Each row is a point on a tangle of strands that fork and nearly touch. The rows are in no order.
Points whose rows are less than 63.3 apart are linked; no others are. Some points are linked to none.
K_442: [ 13   7  14  19  32 -31 -49  50  -9  30 -19 -24   5   3 -32   9   8  21
 -30 -13]
K_414: [ -3  12  -4  13 -24 -15 -21 -46  -2  27 -14 -10 -13 -15 -29  38  -8  11
 -15 -13]
K_973: [  9 -10  31 -14  33  -5 -33  32  -1 -21 -11 -22  22  -5  19  34  26   7
   7 -24]
K_170: [-20 -11 -27 -45  19 -11  19   5  19 -10  17 -16  21  13   1 -13  20  11
  24  34]
K_716: [-18 -19  28 -19   5  -7 -14  26  18 -27  24 -19   2  11   4  12  30  16
  15 -23]
K_360: [ -6  -4  12 -24  10  18   0 -34   1 -18  -5   2  18 -46  21  17 -20  -7
  11  21]
K_235: [ -4   3  -1   8  11  -2   4  31  20  12  19  24   8  31 -13 -18  23   1
  23 -17]
K_221: [-23 -15  23 -22 -21  -2 -13  26  14 -33  35 -44  -4   1   0   9  21  30
  -2 -29]
K_743: [ 19  16  55   1   3 -10  -2  32 -30   4 -38  20   9 -16   4  32   3 -15
   2 -26]
K_588: [-20   4 -28 -23 -22   1  37  -4  35  -8  32 -17  -7  20   5 -12  24  13
  19  -4]
K_163: [ -3  30 -18   0  12 -16 -11 -32  -7  56 -18  -1  17  -7 -31  22   1   9
 -17  13]
K_992: [  7  -1 -23  30 -16  -1 -24 -30  -8  14  -9  13 -23   6 -32 -13 -14  -5
 -13  -5]
K_108: [  8  14 -28  -2 -27  27   4  10  -5 -24  14 -10  -5 -14   4 -41 -31   9
 -24  25]
K_624: [  8 -12  25  39 -24   6 -16   0  -9 -12   7  18 -19  -2 -13   5 -17  -8
 -10 -28]
K_408: [ -5   9   1 -34   5   5 -37  34 -10 -27  -4 -43  18 -16  -1   1   3  18
 -11 -10]
K_470: [ 13 -12  37  -1  34  -3 -28  14  -3 -20 -12  14  17 -11   6  19  12  -9
  11  -7]
K_211: [  2 -20  11  30 -16  -3 -13  10   5 -17  22  19 -21  24  -7 -10   8  -3
   6 -25]
K_306: [  2  37  14 -29  27   8   7  32  -2  17  -4 -10  46  -6  14  24   9  -5
  12 -17]
K_34: [-13  37  -7 -29  -4  24  25  -8  -9  12   8  -9  32 -19  10  13 -13  -4
  -3  -6]
K_959: [ -1  22  26   8 -10  -4   6  -7 -48  23 -44  52   3 -13   0  -1   5 -20
   0  18]
K_400: [ -1   1 -32  18  20  12  29 -27 -23  42 -15  35  -6  23   6 -31  -9 -20
   0  -2]
K_528: [ -7   1   6 -33  26   7  -8  -3   3 -10  -2  -7  33 -25  13  15  -2  -3
  14  16]
K_673: [  0  10  21  17 -28 -11 -31   1 -23  26 -32   9 -17 -32 -36  13 -28   6
 -23 -11]
K_826: [ -3  26  15 -15  20  -3   2  48  12   5  12  -9  34  17   5  17  21  -2
  17 -29]
K_764: [ 25   2  50  12  19 -18 -26  51 -33  11 -48   8   2 -11  -7  20   2  -5
 -13 -32]
K_261: [ -2  19 -29   7  24 -12 -22 -17   3  54   0  -3  16   9 -38  -2   3  13
 -14  18]
K_319: [ 19  -3  12  32 -17   4  -2 -19 -16 -14 -10  34 -16  -4  -4   1  -6 -25
   1  -4]
K_942: [  5   3  23  -1 -24  12  26 -57 -10 -20 -20  17 -13 -44  36  18  -7  -9
  -4  22]
K_63: [  2   7  -5  28 -31  -3 -26 -25 -14  16 -17   8 -28 -15 -32   7 -25   3
 -26 -13]
K_923: [  2  17  12  16  14   1 -27  30  -6  42 -16  18   4  -7 -30  -5 -16   2
 -12 -15]
K_980: [  6 -11  -2  -4  -8  14  28 -70   1 -19 -17  -4 -13 -40  38  10 -26  -9
  -1  31]
K_7: [  5  23  34   1 -27  11  21 -31 -19 -14 -14  20   0 -29  22  30   1 -16
   1   0]
K_855: [ -5   7  -6 -37  15   2 -20   8  -4 -29   2 -28  27 -15  -1   1   1   7
   5  18]
K_860: [ -8   7 -20   7   9  14  30   3  17  25  19  27   8  28   7 -16   9 -15
  23 -11]
K_452: [ 16  16  28  18 -19  -3  15  15 -16 -21  16   2   9   9   0  30   2 -12
   1 -39]
K_380: [-14  26 -25 -30  -9  17  14   0  10   0  25 -21  18  -4   8  -6  -9   8
   2  -1]
K_884: [ -2 -23  -9  -7  13   6  32 -60 -11 -12 -17   5   1 -22  37  12 -20 -21
  13  39]
K_333: [ 22   5  30  22  23 -26 -39  60 -28  26 -38  -7   7   0 -25   7   0   7
 -27 -25]
K_804: [-22 -28 -32 -20 -24  10   7   2  26 -24   9 -24 -28 -16   4 -37 -23  18
  -5  52]
K_199: [  4   4 -41 -11 -20  25  38 -41  17  -4  14 -30 -17   1  32 -13 -20   3
 -16  16]
K_622: [-13 -11 -39 -22 -28   2  36 -16  39 -19  25 -35 -29  15  12 -16   9  14
   6  17]
K_569: [  1  -2   1  16  29 -24 -56  29   3  19   0  -6   5  10 -38  -8  15  21
 -19   8]
K_227: [  5  -4  13   7  28  11  -1  -6 -12  13 -13  44  16  -8   0  -4  -4 -21
  15  13]
K_623: [ 13  21  15   6  23 -39 -39  23  -9  41 -24 -29  16 -14 -38  35   2  19
 -31  -6]
K_244: [  4 -24  35  24  18 -13 -34  73  -1  17  -7 -12   0  15  -5   6  13  10
  -8 -51]
K_544: [  0  12 -23  16  30   0  -9   7  -6  47  -3  26  20  16 -31 -27   2  -1
  -6  14]
K_10: [ -3  14 -14  -3 -39  22   2   0  16 -25  34 -36  -7 -11   9  -5 -19  27
 -28  -6]
K_145: [-10 -12  23 -13  -3  16 -16  -1  22 -21  24  -5   4 -23  16  20 -14   7
  10 -14]
K_695: [  8 -18  29   9  44  -7 -40  34   5   0 -10  22  12  -2  -3  -6  12  -5
   7   2]
K_699: [  8 -33 -28   7   5  -8  39 -19  19 -13   4  -2 -27  40  24 -15  13 -25
  29  18]
K_236: [  9 -13 -37  23   5  -9 -22 -23   2  14  -6  14 -19  23 -25 -29  -3  -5
   2  16]
K_541: [ -5 -38   0  -5  24 -14   3   0  24 -20   7  19  -2  18   5  -6  21  -6
  34  25]
K_965: [-20  -2 -33 -41   2  -5   7  23  -2 -16   6 -18   8   7 -13 -41   7  18
   6  42]
K_24: [ 15 -14 -17  14  -6   2  26 -24  12 -14  12  12 -18  26  19  -9   4 -24
  17  -4]
K_915: [-12   2  11  -8 -34  12  -7   8  14 -33  42 -39  -6  -9   8  11  -4  25
 -21 -22]
K_356: [ 18  12  35  21   5 -15  -5  41 -21  -6  -1  10  12  21 -12  14   8  -8
   6 -41]
K_720: [ 10  -2  -7   6 -23   7  20 -24  14 -34  29 -11 -10  10  20  12   3  -5
   5  -7]
K_956: [ 14  12  39  22 -35   1  12 -21 -30 -14 -26  40 -18 -18  11  13   0 -21
  -4  -5]
K_300: [  7  10 -25  -9 -13  31  52 -53   5   7  -1 -13  -9 -13  44   1 -20 -10
 -18   7]
K_147: [ 12  -1  -2  27 -18  11   7 -53 -25  12 -40  29 -44 -10   6 -27 -13 -23
 -15   6]
K_136: [  0 -14  32  25 -10 -17 -48  13 -17  15 -20  -3 -13 -23 -34  11 -30  15
 -28 -24]
K_72: [-24  22 -23 -34 -21   2  13  20  19 -13  30 -30   4   9  -8 -12  14  24
   3  -6]
K_81: [ -1  26 -21 -12 -14  26  45 -34  -5  11  10   2   9  -6  28  11 -11 -15
   0  -7]
K_66: [ 13  25  -8 -15 -19   3  11 -22 -19 -35   8 -20  14 -12   4  14  -5  -4
  -9  16]
K_763: [ -7 -11 -34  16   0 -13 -22  -4  21  23   9   5 -19  30 -36 -32  10  14
  -1   3]
K_37: [  7  19 -37  -4 -32  23  19 -20  13 -15  22 -25  -9  -9  17 -18 -24  13
 -29  15]
K_57: [-11 -36  26  12  -9  -4 -11  17  20 -28  31   5 -15  16   3   2  21   8
  16 -22]
K_721: [ 11  -5 -12  10 -33  28   3  26  10 -38  19  -3 -21  -7  10 -51 -24  20
 -28  26]
K_164: [ 13  32  35 -13   9   1   8  24 -22   7 -21   5  29 -13   7  35   4 -14
   7 -23]
K_420: [-20 -34 -34 -24  22   3  32 -31  18   3   2  -8   2   6  31  -1 -12  -8
  28  42]
K_748: [-19  -9   3 -34 -12   2 -34  38   1 -37  11 -45   1  -8  -3 -13  11  32
 -12 -10]
K_879: [  4 -36 -30  20  18 -13   0 -13  10   6  -5  23 -23  28  -6 -35   3 -15
  20  26]
K_969: [ 12  30  42   7  -4 -16  -4  25 -43  23 -48  34   9  -9 -12  10   4 -20
   1  -1]
K_887: [-27 -17 -44 -35  19  -4  41 -11  16   7  13 -14  11  18  17 -11   6   4
  24  38]
K_608: [ -7  -2 -12  22   1 -13 -12  29  15  17  14  20  -8  36 -33 -30  17  10
   6 -12]
K_897: [-10   0 -26   2  21  21  48 -25  -7  33   2  29   8  21  28 -14  -4 -22
  13  -8]
K_602: [  2  -7  38  16   6 -10 -14  54  -6  -9  10  -6   7  24   0  14  18   4
   8 -50]
K_445: [ -9 -43 -14  -8   7 -18  31  -7  33 -14   9   4 -22  29   9  -6  27  -9
  41  29]
K_345: [ -1  28  14  -4   6 -28 -26  -6 -13  52 -29  -5  13 -22 -38  30  -5  13
 -23   9]
K_38: [ -3 -41 -18  -2  30   3  30 -40  -3  -6 -10  14   3   5  33   1 -10 -27
  30  37]
K_252: [  1 -35  14   4  40 -15 -20  21  20  -8   7  31   2  11  -4 -18  24  -3
  24  24]
K_48: [ -8  10 -34  15  17  10   3 -24 -15  55 -20  27   3  11 -19 -28  -9  -6
 -12   7]
K_200: [ 13  17  14  16 -29  14  25 -14  -2 -20  21  -2  -4   2  16  27  -2 -12
  -8 -28]
K_473: [ -1 -21 -21  -8 -32  -5  20 -25  32 -42  33 -32 -30  10  18  -1   6  11
  -1  13]

A fork is a point with three links. Follow the links from the first point to the second and name the forks in between, in order.
K_470 / K_602 => K_720
K_170 / K_721 => K_221, K_37
K_333 / K_235 => K_442
K_623 / K_136 => K_236, K_63
K_442 / K_992 => K_236
K_764 / K_673 => K_442, K_236, K_63
K_408 / K_942 => K_221
K_721 / K_452 => K_37, K_720

Follow the links from the first point to the second, and from the first to the third. Name the last point that the two ways share.
K_211 / K_34 / K_360 => K_221
K_541 / K_602 / K_528 => K_720
K_624 / K_622 / K_855 => K_221
K_319 / K_24 / K_721 => K_37
K_244 / K_34 / K_470 => K_720
K_602 / K_915 / K_721 => K_37
